Points, in no order, along strands that fork, close into loops and pass close to each other.
In the rows, zero is written as 128.
Points whose rows are less than 197 apart are linked; no others are. Some points are linked to none.
zabir: [ 89 163 166 123 139  71 119 112 101 116 131 128 125 180 144 133  93 120
 171 148 159  99 173 164 125  99 140 144 145 154 102 171  85  73 166 150
 141 166 164 160 143 130  97 121 115 123  76 110 160 123 167  98 116 133
 111]
vedil: [ 73 153 148 104 107 138 114  79 155  87  89  97 102 137 139 133 117 143
 114 115 126 102 191 185 103 116  37 148 108 159 141 118 150 106 132 135
 168 105 142 144 171 107 109 137 118 135 112 137 161 141 165 127 107 107
 104]
zeter: [103 165 116 115 153 124  91  66 145 134 151  61 142  69 163 112 118 105
 121 116 137 114 107 155 142  94  50 124  67 108 148 146  28 113 172 131
 185 108 147 118 118 154 136 109 147  60 153 110  90 126 127 150 102  94
 115]
zorok: [146  99 120 126 122 162 156 144 103 144  91 193 107 172 141  92  80 177
  90 150  92 127 132 110  94 129 164 113 173 138  91 139 132 107 117 121
 111 167 144 130 153 177 126 144  82 125 129  91 139 113 109  71 123 155
 137]
safot: [134  59 146 126  59 148  80 188 111  99 137  78  69 136  97 199 131 155
 136 130 135 138 112  72  60 133 119 181  99  94 139 141 142 128  81 118
 129 169  58 155 178 160 120 160  91 109  92 137  72 124 113 121 147 139
 132]
Muk: [119 153 152 133  78 154 145 110 106  90 114 111 148 162 149 146 100 146
 133 125 130 118 203 212 103 176 134 149 124 170 100 141 170 142 140 189
 152 157  96 162 144 105  94 227 134 154 126 113 114 132 182 124 135 117
 111]
Botom: [139 155 181 110 147 143 150  76 148 122 147 166 135  82 128 129 149  90
  83  73  87 150 147 161 140 192 116  94 111 125 127 156  74 157 176 194
 169 174 194 112 140 128 147 147 150 150 203 170  80  79 157 122 133 114
 126]
Berod: [118 153 120 146 104 118  94  85 100 133 163 110 126 141 103 132 143 141
 157 154 129 112 152 111 113 112 141 152 146 132  56 164 100 127 131 120
 129 162 137 169 120 137 158 127 122 141 114 132  69 155 138 176 143 146
 121]
Bovu: [135 109 142 102 159 148 102 144 137 124 104 102 150 150 117  66  80 103
 143 115 116  97 129 194 143 113 112 120 103 131 126 101  88  93 157 182
 123  75 107 139 124 160 108 184 149 116  92 120 159 129 115  79 132 105
 175]
Lapom: [140 193 106 179 161 138 140  78 140 138 129  50 164 104 152 149 129 147
 183 118 150  86 190 115 164 112 196 162 126 136 119 186  94 144 109 142
 122 164 130 106 141 103 145 122 144 159  50 162 105 124 114 192 143 101
 191]
Mazal: [114 169 155 114 173  67 122 142  84 109 131 118 176 135 117 152 164 128
 182 157 150 131 146 152 138 121 179 119 144 123 122  64 163 144 125 126
  62  71 148 166  81 137 117 125 126 136 130 181 161 119 133 207 104 143
 109]
bol: [ 90 163 168 127 123 115 106 163 108  89  89 117  74 157 118 120 111 103
 141 147 189 137 166  91 125 111  94 143 122 101 143 160 117  80 115 131
 176 134 103 159 140 144 112 115 106 108 134 156 139 143 140  93 168 142
  92]
lifiv: [140 186 145 139 169 105 138 139 125 132  76 169 133 122 183 187  96 121
 160 156 184  97 159 136 121 100 204 151 138 123 179 176 102 127 104 130
 116 109 147 127 132 135  93 147  68 146  92 109 183 103 172 104 167 130
 108]
bezis: [116 108  95 153 117 146  95 188  85 135 125  92 125 126 100 134 130 109
 136 190 147 137  95  69  92 126 123 113 146  87 137 144  87  96 109 103
 134 142  91 141  95 162 140  92 125 107 149 148  74 124 110 136 142 146
  73]
dakog: [108  85 159 127 133 115 166  84 134 142 106 154 111 149 118 106 147 169
 150  97  70 120 158 168 162 102 144 129 152 193  83  96 171 144 131 144
  70 102 156 121 166  95 135 122 135 149 106 111 186 125 132 109 125 121
 166]
bopu: [ 84 103 154 149  73 152 177  95 107 119  95 130 110 178 126 161 122 173
 139 126 140 133 189 192  95 136 136 160 132 197 111 138 183 138 125 148
 118 141 102 137 146  87 110 144 126 140  90  90 132 161 179  97 165  98
 101]
Tamo: [132 101  66 115  98 129 140 128 165 151 169 143 139  71 123 117 111  78
 106 112 107 131  20 132 115 126  82  91 116 110 147 145  75 123 165 134
 124 139 119  88 105 127 135  96 173 114 161  76 106 150  93 112 119 138
 132]
foz: [156 182 144 151 167 161 127 117 140 146  69 136 139 202 150  98  95 134
  92 180 138 100 167 147 121 114 149 149 151 147 125 126 130  59 122 108
 171 126 113 122 130 117 130 154 133 157 126 103 167 144 165 101 210 104
 142]
sito: [ 88 167 182 119 150  29 153 138  98 104 139 178 118 155 135 140 125 128
 134 132 169 146 148 131 152  92 132 140 149 117 119 113 136 118 151 154
 133 138 161 170 127 130 105  92 114 100 124 130 197 141 155 112 104 151
  80]
vulo: [107 184  97 122 166  92 128  73 157 117 157  90 156 105 174 123 122 135
  94 109 132  91 114 108 136  92  54 144 103  88 154 137  74 128 178  94
 198 155 175 118 140 140 140  69 152  93 135 119 104 108 109 162 107 105
  85]
Naze: [141 226 138 139 191 101 111 140 141 107 100 105 145 109 164 179 122 131
 186 141 170 103 176 103 123 117 183 162 142  86 180 167  79 115 104 131
 131 136 148 119 157 139 105 144 106 153  93 186 152 103 132 154 168 123
 123]
zev: [161 105 119 113 105 136 114 139 109 139 140 178 146  95 116  79 132 125
  87 144 102 127 118 123 152 151 143 111 125 167  81  99 183 157 127 115
  82 117 145 130  98 109 150 181 124 165 188  97 132 152 132 170  93 157
 140]
Guso: [103 110 139 150 114 172  68 128 101 151 122 123  75 113  98 203 160  96
 183 194 128 113 108  94  97  92 167 169 129 127 112 168  83 128  68 115
  95 140  81 142 121 155 139 159  94 132 128 126  75 150 163 146 188 120
 101]
Sena: [160 110 153 129 154 152 118 148 157 138 125 153 139 144 127  58  74 115
  86  91 128 136 141 163 161 141 125 142 106 127 142 109 159 107 129 135
 149 148 115 109 142 156  96 192 153 142 102  93 166 142 141  65 122 119
 170]
votom: [146 163 161 119 145  71 138 175 104 107  92 148 115 155 133 137 135 163
 118 137 175 148 143  70 110 102 164 143 154  55 172  96 165 115  81 101
 128 103 131 146 126 173 110  94  85 119  94 180 191 104 119 115 148 172
 114]
Turu: [154 118 105 113 105 149 189 138 137 111 100 212 109 121 152 129 123  78
 101 143 119 147  76 152 117 148 159  74 117 145  95  97 155 189 166 157
 106  67 141 104  67 134 173 154 108 154 203 118 156 133 110 120 153 157
 169]
bivor: [149  87 173 141 123 137  97 163  97 149 124 143  75 115  89 193 157 124
 117 186 154 139 125  68 119 106 185 190 126 150 111 148 148 135  79 105
  88 156  76 148 138 125 143 157 105 121 128 111 123 167 173 121 182 135
 112]
fugin: [110 102 142 127  84 156  72 174 113  89 106  56  82 137 115  94  95 115
 137 142 166 124 146  89 128 117  77 147  89 104 146 150 110  82 112 125
 184 121  74 149 139 141 120 146 104  95 118 135 116 132 114  96 129 137
 152]
gutik: [151 116  82 107 127 169  95 142 146 138 121 113 144  71 112 144 138 141
 142 107  67  80  74  71  88 103 126 122 126  83 145 125 100 121  98 148
  93 102 112 145 147 164 128 138 104 117 139 135 104  87  70 149 119 161
 151]
kon: [ 86  87 172 137 113 133 149 154 117 107  95 119  97 150 135 158 109 174
 177  98 141 152 181 109 128 133 119 158 107 134 165 151 136 131 113 138
 133 157 118 134 186 120  94 147  92  98  92 115 147  97 140  98 107 125
 120]
vit: [ 99 186 168 126 149  62 154 141  83  92 167 134 120 119 130 102 121 108
  93 119 163 129 166 111 178 156 143  88 136  87  96 142 114 148 172 185
 174 158 151 165 108 136 129  98 130 115 172 217 127 113 123 140  91 151
  97]
fefil: [128  83 123  87 132 167 160 118 160 124 110 119 150 153 118 123 106 148
 137  73  78  91 106 227 107 126  77 100 124 127 114 107 105 132 177 174
 122  74 109 122 137 144 133 140 163 143 105 112 150 127 101  62 138 108
 175]
ligo: [139  76  57 129 121 114 154 153 132 161 185 144 191 117 126 148 116 151
 134  98  83 143  47 152 102 148  98  91 157 110 132 113  94 140 160 146
 106 155 110 101 135 125 113 105 181 119 147  91 110 115 102 125  73 143
  91]
Gemu: [102 168 150 100 125 115 115 119  75 108  97 155 113 150 164 130  88 122
 142 182 164  91 188 172 114 132 153 109 130 168  89 154  99 115 152 159
 128 105 164 177 100 145 110 150  87 138 136 118 155 111 179 110 127 133
  93]
ves: [178 128 102 152 159 190 125 138 153 172  84 147 134 170 148 111  99 116
  68 166 114 124 108 133  91 147  96 125 145 135 160 112 111  72 144  79
 178 119  99  87 124 123 134 156 148 153 158  90 145 136 170  85 185 111
 101]
laru: [119 169 156 128 154 157 133  86 179 113  87 106 113 168 142 107 103 134
  98 128 126 107 178 154 131 101  84 168 109 167 158 120 140  73 125  83
 182 131 153 113 181  95 126 135 137 148 105 108 175 154 148 113 160  67
 159]
rel: [109 136 170 129 145  90 161 131 107 134 173 129 119 105  99  70 119  81
  89 104 148 163 127 109 187 164 127  67 108 124 114 149  87 125 179 151
 162 154 159 129  84 129 141  55 159  94 175 178  96 118 111 107 111 132
 125]
kemu: [106 111 133 164 115 108 150 101 129 149 133 139 110 173 118 189 151 147
 162 136 149 134 125 146 100  94 168 200 135 168 113 140 171 141 127 115
  86 149 107 129 149  88 126 138 133 149  57  73 129 186 180 121 184 113
 115]
Novep: [152  88  74 143  80 183 123 149 133 162 111 165 113 136 140 140 111 117
  64 193 138 145  96 131  65 166 103 115 155 145 136 151 133 104 123  79
 146 158  92  97 114 104 133 154 142 156 165  61 114 161 173 101 148 134
  74]
Dep: [145  60  76 122  85 190 142 147 125 153 115 172 136 145 151 140 114 157
 125 144  80 117  92 190  94 155 146 102 156 172  90 102 159 175 120 138
  75 105  86  87 128 109 129 172 125 167 150  77 127 131 114 118 113 121
 140]
nezu: [129 132 139 117  94 165  82 148 146  94 116  25 132 133 145 150 146 145
 175 106 151 135 166 176  71 174  96 134 109  87 199 119 148 106  93 148
 169  90  81 127 148 122  90 145 122 120  69 193 119 117 129 158 117 101
 117]
dabas: [128 101 125 103 123 187 140  93 168 125 102 127 149  92 135 134 134 127
 125  70  91  98 126 230 133 147  94 103 107 153 118 100 133 179 154 174
 119  63  98 104 127 110 129 147 163 166 140 147 125 117 135 124 136  97
 152]
vali: [151 132  98 124 153 155 125 115 174 144 104 107 137 113 121 140 190 139
 133  89 113 106 100 128 135 121 113 127 116 134 150  79 185 156 101 106
 111  69  81 106 132 112 117 105 136 144  83 148 146 134 112 160 138 118
 146]
vep: [164  94 123 145 139 118 156 161 158 142 167 157 124 140  86 110 156 124
 114  93 101 175  66  82 152 110 145 144 163  90 121 114 187 153 120 163
 125 153  85 109 165 109 136 155 146  99 147 114 170 141  92  85 122 158
 193]
gegu: [117 164 143 159 136 106 102 121 127 119 153  82 140 131  96 159 158 135
 150 122 160 136 161 121 121 115 132 191 127 102 135 121 149 139 106 123
 128 147 103 158 143 127 118 146 144 143  80 160  88 167 148 184 147 116
 101]
Nevip: [103  92 112 121  94 162  79 171 111 117 119  95  91 146  85 173 163 123
 180 156 120 128  91  81  54 108 117 143 144  83 138 145 108 107  87 126
 110 122  75 144 146 160 116 131  92  97 126 147  86 121 117 113 154 143
 102]
didok: [136 165 127 121  96 152 105 108  97 131 164 142 136 156 124  91 125  87
 140 161 105 129 141 140 123 162 153 107 142 149  59 150 113 121 139 156
 150 158 139 145 105 114 144 165 141 152 182 123  85 133 149 140 137 135
 122]
mor: [115 135  90 121 101 165  92  83 163 151 166  98 130  43 121 127 128  71
 140  92 123 136  60 155 144 114  72 102  73 112 151 148  70 142 118 147
 153 116 108  99 108 143 122 122 166  89 172 100  75 147 112 124 120 121
 143]
lenov: [ 95  96 155 152 146 114 142 156 123 147 163 141 113  96 145 127 106  76
 188 121 169 156 143 116 206 132 182 112 100 152 146 171  61 154 141 159
 120 143 132 112 110 114 130  96 116  97 111 121 131 107 128 108  98  90
 127]
zom: [142 105 109 149 101 166 113 172 140 127 117 120 120  92 129 123 123 100
  93 112 172 150 119 112 133 166  94 113 100 115 167 119 146 147 121 119
 172 123  77 106 103 114 116 123 125 133 146 147 105 121 148 119 122 138
  92]
suval: [135 129 109 178  95 165 154 122 129 118 171  98 195 160 139 166 110 166
 139  94 135 141 169 196 122 188 135 139 140 125 124 106 155 170 124 171
 145 167  79 123 139  83 104 177 176 166 109 146  95 121 157 141 106 103
 104]
liv: [124  65  76 109  81  92 118 176  96 125 135 117 148 154 128 118 109 181
 116 145 121 137  96 126  70 137 103 118 157  92 140  89 146 115 122  86
  87 124 127 133 118 171 115 116 115 111  97 109 123 106 101 108  82 156
  81]
laten: [141 186 148 122 114  62 150 114  92 107  90 157 143 125 176 205 120 159
 140 173 198 115 157 156  74  94 211 167 148 124 172 134 171 149 103 110
  90  76 168 170 109 128 113 139  63 150  82 111 176 125 182 141 158 143
  97]
ritaz: [137  76  80 132  70 175 128 154 150 139  95 152  88  79 120 128 126 116
  61 146 136 138  82  96  82 173  80  94 140 131 142 138 145 136 123  87
 142 125 108  88 103 111 143 105 112 139 180 126 105 139 140 121 130 172
 115]
zagar: [150 187 136 145 129 144 104  57 129 128 167  67 142 132  86  53 167  95
 112 110  78 139 141 154 171 141 134 103 118 128  75 149 133 108  95 167
 154 148 123 118 120 137 135 133 186 103 195 168  49 142  95 139 171 108
 213]
dazuz: [110 158 114 105 126 124  80 114 153  90 144  32 153 105 168 156 123 136
 184  84 126 126 133 151 109 140  63 143  78  69 204 149  91 126 135 148
 184 117  95 112 173 137  80 136 146  90  96 153 104 102 106 153  91 111
 121]
Rur: [117  38 118 128 144 139 130 200 114 173 129 152  99  79 133 134 115 124
 128 171 115 123  61  52 137 117 148 110 140 126 155 124  92  98 109  98
  71 155 120 107 113 142 144  95 105  74 132  95 118 129  73 120  75 117
 128]
nazef: [111 116 147 113 134 173 153  76 164 129  98 165 112  91 138 142 132 115
 119  94  93 112 156 173 121 147 114  94 107 153 117 148  96 161 158 157
 129  95 165 118 127 127 157 129 121 160 168 136 127  91 148 127 156 109
 125]
bubug: [108  91  90 159 109 160 176 126 132 145 169 131 161 168 124 150 118 153
 146  93 110 154 121 180 120 177 119  88 156 138  98 122 120 158 160 157
 133 156  98  99 124  90 122 109 182 134 147 121 105 119 139 106 102 107
 100]
pufun: [126 134 131 147 121 134 128  81 182 132 154 122 147 155 114 110 129 109
 154  95 102 113 150 152 161 113 149 164 121 159 107 153 166 114 130 129
 126 178 129 102 171  90 111 164 159 164  79  70 153 132 127 112 162  99
 211]
met: [ 92 135 114 153 112 112 201 136 131 112 153 143 148 169 130 169 151 159
 113 114 139 178 141 141 101 163 118 107 161 109 119  94 181 167 155 137
 138 141 129 128 107 102 136  84 148 130 147 149 130 136 150 146 107 142
  59]
kapap: [116 135 110 116 133  90 118  87 113 133 134 118 145 145 100  97 169 150
 167 129  94  90 113 141 167  79 160 138 149 164  49  99 166 138 130 118
  50  84 131 140 126 108 135 126 150 146  91 115 154 162 110 166 129 145
 176]
lav: [153 159 138 128 119  60 108 122 120 110 119 190 112  94 152 170 141 118
 129 169 185 125 116 111 135  64 152 180 140 131 132 136 171 158 117 125
 110  96 152 183 113 116 147 144  64 132 132  93 184 132 169 152 131 170
 110]
povib: [ 99 162  77 132 119 102 183 106 100 108 161 114 144 160 123 125 145 152
 104 135 131 134 121  98 111 154 106  76 155 114  59 120 145 149 178 113
 138 128 155 143  88 124 158  61 156 135 159 151 110 141 105 168 109 166
 100]
Giz: [140 109  99 142 133  91 171 127 132 153 112 156 112 196 124 169 170 169
 142 158 120 139  97 124 108  94 165 165 186 138 118 101 201 129 109  94
  64 105 107 119 138 102 127 126 125 138  67  87 188 167 146 110 166 139
 127]
suvo: [111  93 152 131 110 120 126 147 133 101 140 105 136 100 111 113 119 168
 132  54 121 135 164  97 161 140  94 138 111 111 144 135 141 155 134 151
 141 164 121 141 183 123 113 141 117 102 133 149 121  92 104 134  74 152
 135]
nef: [166 103 122 100 150 151 153 130 153 146  86 181 126  86  98 135 154 150
 108  94  53 103  75  90 102 109 120 107 146 115 129 117 110 142 146 137
  90  85 153 138 145 154 166 136  96 137 173 148 134  99  90 140 146 164
 149]
Pes: [125 223 161 103 202  61 127 145  95  88 145 111 157 106 123 123 145 123
 133 123 154 110 159 126 165 136 169 105 145  89 108 109 108 137 144 183
 118 109 152 171 109 158 111 117 132 127 146 225 145 120 106 178 101 141
 123]
sefa: [122  87 108 109 150 106 131  87 158 147  94 171 100  90 116 148 170 139
 129 109  78 109  87 119 131  92  79 127 140 160 140 103 149 136 135  72
  76  60 160 132 138 133 156 115  96 128 152 117 152 132 140 156 113 150
 104]
bime: [119 102  92 165  92 146 116  85 171 147 172 119 142 151 116 158 134 132
 158 113 105 122 116 147 115 111 109 183 132 149 114 163 137 125 135  99
 126 193 107 109 163  94 128 162 158 154  82  42 111 156 157 118 144 112
 132]
Rulek: [126 136 124 113  62 144 103 114 138  94 106  81 128 153 145 159 141 162
 127 127 150 113 172 191  50 148  88 146 118 126 154  99 188 121 107 131
 140  71 112 157 132 122 100 136 107 157  64 153 138 134 161 152 126 123
  86]
levet: [132  95 134 127 122 125 106 155  55 119 111  80 156 143 108  76  95 199
 110 141 136 126 187 120 139 148 118 104 135 139  90  79 136 116 120 121
  95 111 139 179  99 154 124 135 130 123 112 173 120 113 118 152  70 146
 110]
Sim: [132  64 106 136 109 137 162 107 115 152 113 151  98 155 126  57  94 161
  68 152 118 143 163 132 147 158 119  76 145 188  92 125 136 100 127  65
 111 124 174 107  92 121 167  85 151 148 128 105 151 143 123  97 121 121
 148]
Nudo: [171  59 142 115 124 157 149 172 145 152 107 165 112 106  79  76 121 163
  56  80  88 159  84  93 125 162  99 108 146 106 132 108 155 127 117 129
 122 153 118  86 157 136 130 146 142 120 165 137 141 138  98  81 114 171
 189]
tam: [ 82 133 115 145 158 113 168 114 155 133 116  81 113 146 144 200 151 164
 202 110 140 132 126  78 150  98 156 172 127  97 179 142 141 136  95  72
 108 102 156 108 153  94 134  58 115 121  56 128 134 130 117 145 132 114
 132]
vanas: [106 118 144 116 127 161  64 110 121 126 111  67 123 128  96  70 119  97
 182 137 100  87 147 166 162 109 154 118 112 161  88 141  88  97 114 183
 103  95  95 147 118 139 122 168 139 114 127 139 107 120 110 130 148 108
 192]
nenum: [135 168 115 145 121 122 170 137 104 104 150 190 118 131 154 156 139  42
 157 161 155 166  97 129 147 137 191  87 134 136  89 116 136 191 152 175
 128 107 132 130  64 123 167 139 115 139 215 138 135 123 136 150 138 155
 125]
lur: [135 120 122 103 182  83 158 121 150 155 145 151 144  84 107 115 153  77
 120 107 121 143  41 120 163 103  91 100 105 129 149 131  71 106 191  95
 107 127 147 122  91 156 147  77 161  98 155 104 124 156  94 128 135 125
 119]
Zafot: [111 210 172 129 165 129 148  74 133 129 148 146 124 152 121  93 161  77
  79 142 123 161 171 172 162 176 151  84 133 161  87 134 130 127 139 134
 182 153 178 105  89  98 144  93 181 149 204 192  85 144 160 153 162  75
 124]
Kam: [107  67 116 136 100 164 121 155 128 163 169 145 111  79 156 123  88  90
 159 144 124 119  96  82 152 128 163 114 105 141 147 170  45 124 124 141
 122 177 139 106 116 122 144  83 108  99 117  79  94 100  80  97  91  88
 144]
rised: [129 217 148 111 156  71  89 126 141 103 140  76 160 130 121 161 170 127
 160 126 157 121 151 108  87 100 137 197 142  59 189 116 140 110 105 100
 145 150 142 151 176 150  93 131 124 142  68 172 127 129 121 177 143 129
 112]
nuvaz: [122  71 111 113 151 105 135 124 112 141 119 109 145 130 145 106  75 172
  96 126  87  84 110 148 124 110  48  98 129 136 141 113  71  79 184  84
 127  87 186 148 118 165 153  94 127 117 114 110 136 109 116 107  89 131
  78]
Divu: [158 153 174 120 210 122 118 164 148 140 106 157 143 126 121 107 120 118
 120  93 134 128 138 100 167 128 132 158 116 110 170 105 122 114 132 134
 145 152 125 125 172 146  90 167 134 131 117 136 161 119 127 106 133 119
 131]
Pok: [106  78 121 144  74 151 104 155 132 126 174 138 135  76 139 150 104 112
 163 100 109 122 105 112 137 127 119 140 113 115 154 154  85 150 119 176
 131 194 109 120 164 119 115 153 114 112 142  98  93  90 108 123  74 132
 119]
Rurim: [152 150 186 103 173 144 125 133 159 127 118 170 128 111  96 100 142  85
 100  72 102 152 123 130 146 149 100 130 110 119 155 128  95 113 153 144
 163 170 164 111 165 133 122 165 153 133 187 137 105 113 139  95 166 105
 137]
Tevet: [133  70  92 156  94 183 131 161  89 162 132 137 151 149 149 132  98 134
 145 174 138 141 122 174 142 157 199 121 133 185  85  98 135 180 117 138
  53 132  96 100  92 119 128 169 108 147  90  82 106 125 114 120  95  77
 133]
koma: [ 88 155 181 120 141 115 162 125 132 111  68 116  94 166 139 208 141 174
 187 118 140 147 167  94 101 109 137 181 122 117 198 146 154 109  85 107
 130 125 144 140 196  99  95 110  85 121  75 142 165 125 149 123 151 128
 107]
zirof: [121 134 133 144 147 130 140  96 135 149 161  77 124  99 148 111 106 127
 180 111 147 104 180 107 195 129 185 126 103 161 121 202  65 141 131 146
 127 155 144 120 128 107 144  76 128 121  72 135 117  96 103 133  99 104
 195]
Suli: [141 123 144 152  79 154 102 166 136  94 113  72 109 146 142  89  86 135
  74 121 197 143 179 131 136 155  70 148  92 111 166 121 163 102 113 124
 213 128  71 130 131 116 115 152 119 125  94 154 132 156 144 104 117 120
 128]
sipoz: [118 183 148  90 168 118 118 130 155  99 101 117  98  97 127 115 169 121
  88  94 163 132 133  88 147 110  56 141  91 121 185  83 154 137 116  72
 188 114 149 126 158 117 109  81 126 111 122 185 122 164 122 166  95 103
  97]
Diro: [160  92 152 155 191 155 128 182 122 170 105 163 131 113 145 137 106 158
 105 139 151 144 145  54 167 129 173 156 117 120 174 132 129 134  92  85
 120 155 124 112 141 142 108 142 101 132 104 109 162 102 144 111 120 137
 120]
Lub: [140  96 190 128 158 142 106 181  90 156  80 181  82 103 129 144 116 114
 121 187 180 150 135  84 167 115 205 153 121 160 146 150 132 120  64 107
 102 142 104 129 106 138 113 145  71 104 138  97 175 131 170  82 149 129
 125]
tegav: [164  72 140 122  45 145  99 185 117 106 131 103 107 128 136 179 156 177
 115  93 149 150 125  83  63 171 107 152 107  68 181 129 177 151  81 119
 167 153  76 125 168 137 105 134  82 126 107 158  99  80 122 131 131 162
 103]
lifa: [148 173 142 146 159  85 130 136  78 128 154 163 151 149 134 161 163  98
 197 176 151 136 113 134 167 112 213 118 151 160  67 114 133 171 132 126
  84 111 124 146  63 113 158 132 121 145 155 142 130 146 134 196 128 148
 126]
Letok: [137 140  82 117 132 106 114  84 142 138 147 125 157 131 153  97  91 141
  85 133  75  70  97 109  96  98  61 119 144 110 115 155  65  76 192  93
 169 136 188 147 148 149 158 106 123 119 148  99 120 100 108 129 118 151
 105]
bezub: [127  75 118 147  98 149 141  96 163 142 139 149 123 129 123  88 124 138
 110 114 118 137 169 142 174 137 160 120 116 181 102 145 172 148 110 110
  91 121 146  91 115  86 148 111 144 165 107  84 159 133 129 107 151  93
 185]
dupo: [151 189 119  97 218 114 143 112 172 138 143 144 132 101 112 125 189  93
 111  90 126 136  55  80 155  81  94 143 116  99 169 105 104 136 148  65
 156 144 136  98 156 138 118  86 173 104 145 121 107 164 102 126 152  94
 135]
dafid: [159 146 125 152 122 167  73  65 131 180 160  89 130  82  82  78 167  99
  88 146  58 157 103 128 147 149 116  88 104 134 109 168  99  93  61 142
 147 160 157  81  98 143 140 119 180  87 212 147  21 145  96 156 157 115
 200]
nat: [157 169 179 128 176 116 131 100 132 153 157 153 127 139  94  80 152  72
  89 137 100 181 146 130 166 174 142  75 112 160 118 169  77  88 139 127
 170 154 188 102  80 122 161  55 174 124 181 187  57 113 135 120 167  95
 154]
vomu: [146 126 108 108 119 125 138 167  53 114 147 137 165 128 129  95 111 162
 117 147 133 120 131  97 133 154 153  89 124 151  62  85 155 166 138 118
  79 102 155 157  72 153 154 145 110 138 159 149 122 124  88 185  69 170
 128]
Sinaf: [130  76  76 128 128 116 112 156 153 146 155 112 169 134 142 142 107 150
 158  99 104 110  80 145 101 116  97 135 124 103 175 110 117 125 136 112
 113 116 116 109 144 143  97 119 137 124  69  77 139 102 109  98  91 129
 106]
vanu: [155 215 135 144 136 136 137  92 139  94 154  74 149 181 126  59 108  80
 107 130 120 113 177 152 170 157 156 112 137 115  82 133 124  88 136 183
 194 150 120 135 121 120 151 148 171 142 154 160 118 140 109 120 169  99
 214]
toza: [157 220 104 113 172 118 107 137 148 103 112 103 140 119 120 114 176  83
  94 128 170 112 103 114 113 110  87 122 119  90 164  74 154 117 124 105
 172  84 109 139 109 155 107  89 136 128 122 190 123 150 109 163 145 119
 106]
veru: [121 104 108 113 163  98 125  73 153 164 141 152 136  89  97 109 189 125
 150 115  70 128  74 142 172  93 131 118 142 168  96 106 146 146 136 102
  60  94 134 116 116 119 158 113 150 114 157 110 134 149 111 186 114 136
 150]
voga: [147  66 115 140 113 146 173 131 113 156 125 190 147 118 148 141 134 169
 107 134  88 154 129 178 124 164 124  98 146 197 105  97 189 191 147 115
  85 113 135 108 120  96 146 155 124 158 185  78 140 128 155 159  85 145
  93]
pasu: [124 178  86 133 119 102 138 143 120  96 129  79 164 155 133 109 116 140
  84 145 163 127 137 109  93 135  95 104 134  65 137  90 143 116 145 114
 173 100 126 146  91 151 134  73 149 127 125 178 128 118 102 148 134 144
  91]
pim: [ 90 178 168  83 127  72 121 140 128  68  97 133  70 108 132  96 119 104
 107  99 172 123 146  73 160  91  51 133  89  86 161 125 121 122 140 113
 188 112 147 134 155 134 117  76 113 108 138 183 162 147 102 113 127 138
 115]
Ras: [122  37 137  99 116 163 106 178 130 154 120 133  87  98  91  94 115 151
 104 127  79 118  86  52 122 131 107 116 137 124 129 139 120  79  97 108
  95 161 122 109 163 131 132 129 129  95 147 105 128 140  75  90  92 140
 175]
dufa: [163 108  85 132 149 108 152 153 143 152 142 185 123 179 117 156 157 131
 139 164  96 155  56  95 100  88 175 150 194 101 111 117 161 138 122 144
  84 138 105 123 155 129 132 159 121 114 115  75 182 136 106 101 138 160
 151]
Nir: [141 189 146 117  86 108 117  91 119  85 182 111 135 174 161  78  84  77
 111 146 128 117 195 177 148 185 156 116 114 149  65 167 133 100 150 189
 187 160 157 160 104 117 133 190 139 155 145 122 123 122 154 102 127 120
 188]
Rorag: [119  76 124 128 111 170  91 158  95 143 113 130 125  97 121  97 100 107
 155 161 134 104 144 149 154 135 182 107 119 178  92 111 102 144 114 160
  63 105 113 144  89 133 130 156  98 127 126 123 109 107 118 139  98 104
 145]
tipu: [139 107 113  98  92 125 127 107 147 120 157 192 136  80 115  95 127  63
  94 135  81 140  79 171 132 161 127  75 101 160  94 128 142 143 152 144
  94  93 179 103  76 111 148 149 148 155 197  98 116 153 120 141 132 133
 161]
meveb: [103 169  78 173 155 129 142  62 155 153 144  95 151 112 164 191 138 141
 180 134 158 102 143 101 143  95 160 159 135 116 143 177  88 154 110  76
 126 133 165 107 120 109 146  77 122 151  63 121 107 121 141 177 144 103
 117]
pez: [127 130 136 144 136  26 165 123 123 122 136 173 112 137 159 170 144 159
 139 143 154 168 109 100 141  60 118 175 170 119 150 108 179 148 127 119
 120 121 184 168 130 115 156  90 108  98 110 108 203 112 140 129 109 167
  94]
pake: [138  99 131  94  88  69 129 174  68 102 103 147 102 164 130 116 143 160
 114 158 149 179 103 102  70 120 141 109 156  74 152  59 185 122 104  83
  95  86 127 152  96 196 120 101  80  95 117 163 162 103 112 111 105 182
  91]

How many points has the smallest loop of links through each point below? Write none if it is on no loop.
kon: 10
Bovu: 8
Nudo: none
Berod: none

A fork is a point with three links, a tip a point with one. Leave the first point through the second and follow the links. Name the first fork or tip that comes.
zom, Suli: bubug
tipu, Turu: Zafot
dafid, zagar: Gemu
lenov, zirof: Kam
bol, fugin: dazuz
laten, lifiv: dafid
Zafot, nat: zev
